The views of a scene show one set of named points, each view turned or mirrored, shifted and resized as a whole, with a little noise and some points left out.
In the rows, zero is written as 128.

Scene 1
View 1
lini: [110 105 154 113 111 139 181 124 177 124]
rede: [140 125 117 130 130 121 165 125 138 111]
Bepip: [164 124 123 170 152 119 144 108 110  98]
givib: [ 99 112 137 135 126 123 186 115 158 123]
pezug: [131 115 136 144 132 128 165 115 144 113]
vuf: [181  88 193 172 132 166 132  97 159  90]
sison: [167 128 116 156 144 118 147 114 114  98]
Fot: [104 100 158 110 106 144 185 125 182 125]
suk: [108 109 140 111 110 136 184 126 173 124]
des: [138 133 102 139 138 111 166 121 118 113]
Mirim: [156 122 124 126 128 127 156 123 138 109]
Dumu: [143 131 111 134 133 117 165 124 127 112]
Mapi: [109 121 120  92 105 126 188 139 166 130]
Fogi: [148  99 163 130 118 151 157 119 167 109]
View 2
lini: [120 124 154 135 140 127 142 161 202 148]
des: [139 144 119 123 140 136 147 106 137 176]
pezug: [141 125 141 117 126 129 131 140 158 158]
Bepip: [166 141 123  96 134 160 107 114 108 166]
Mapi: [110 131 136 147 141 113 171 133 195 170]
Mirim: [140 147 138 124 153 159 130 133 159 155]
Dumu: [146 139 125 116 134 138 133 114 132 171]
givib: [124 108 137 126 114  98 147 146 182 165]
suk: [117 120 151 136 134 114 149 160 204 153]
Fot: [113 106 164 139 127 109 145 173 219 148]
sison: [160 148 124 105 142 164 116 111 118 164]
Fogi: [140 120 166 119 135 147 109 174 188 134]
rede: [137 140 134 125 146 143 142 126 159 161]
vuf: [178 112 179  82 125 173  58 189 154 116]
View 3
vuf: [ 74 156 139 102 129 122  57 164 137 198]
Dumu: [171 149  89 103 106 115 100 176 150  87]
pezug: [141 132  99 118 100 120 111 160 144 116]
suk: [132 115 109 157  82 140 161 134 139 114]
des: [179 149  88 107 103 119 106 179 149  69]
rede: [157 146 110 123 102 130 116 171 144  88]
sison: [168 169 116  99 119 127  84 193 143  79]
Mirim: [153 156 127 120 111 136 105 178 142  96]
Fogi: [105 135 136 138 104 141 119 150 135 148]
givib: [145 110  78 134  78 119 145 138 144 116]
Bepip: [160 164  95  77 123 109  61 190 149 106]
Mapi: [156 121 114 164  80 152 174 146 139  80]
View 4
Dumu: [176 105 141  82 162  93 105 142  85 117]
des: [173 101 144  63 159 102  99 153  84 106]
Fot: [238 102  90  58  75  88 119  85 196 103]
vuf: [165 124 121 216 121  49 129  82 115 214]
suk: [210  99  97  73  82  95 113 102 170 109]
lini: [193 105 100  90  78 100 112 104 161 118]
Mirim: [139 108 138 103 120 118  91 151  86 127]
Fogi: [180 111 107 139  88  88 115  94 149 157]
sison: [151 108 153 108 171  95 104 152  59 138]
Mapi: [195  98  99  44  73 119  99 121 164  82]
Bepip: [161 114 155 121 189  77 111 145  57 148]
rede: [170 102 130  83 125 105 102 141 107 115]

Which points are out of place in each view (at most two, in the order of its rows)? Write - if all are in place.
view 1: lini, Dumu
view 2: Mapi
view 3: sison
view 4: Fot, Mirim
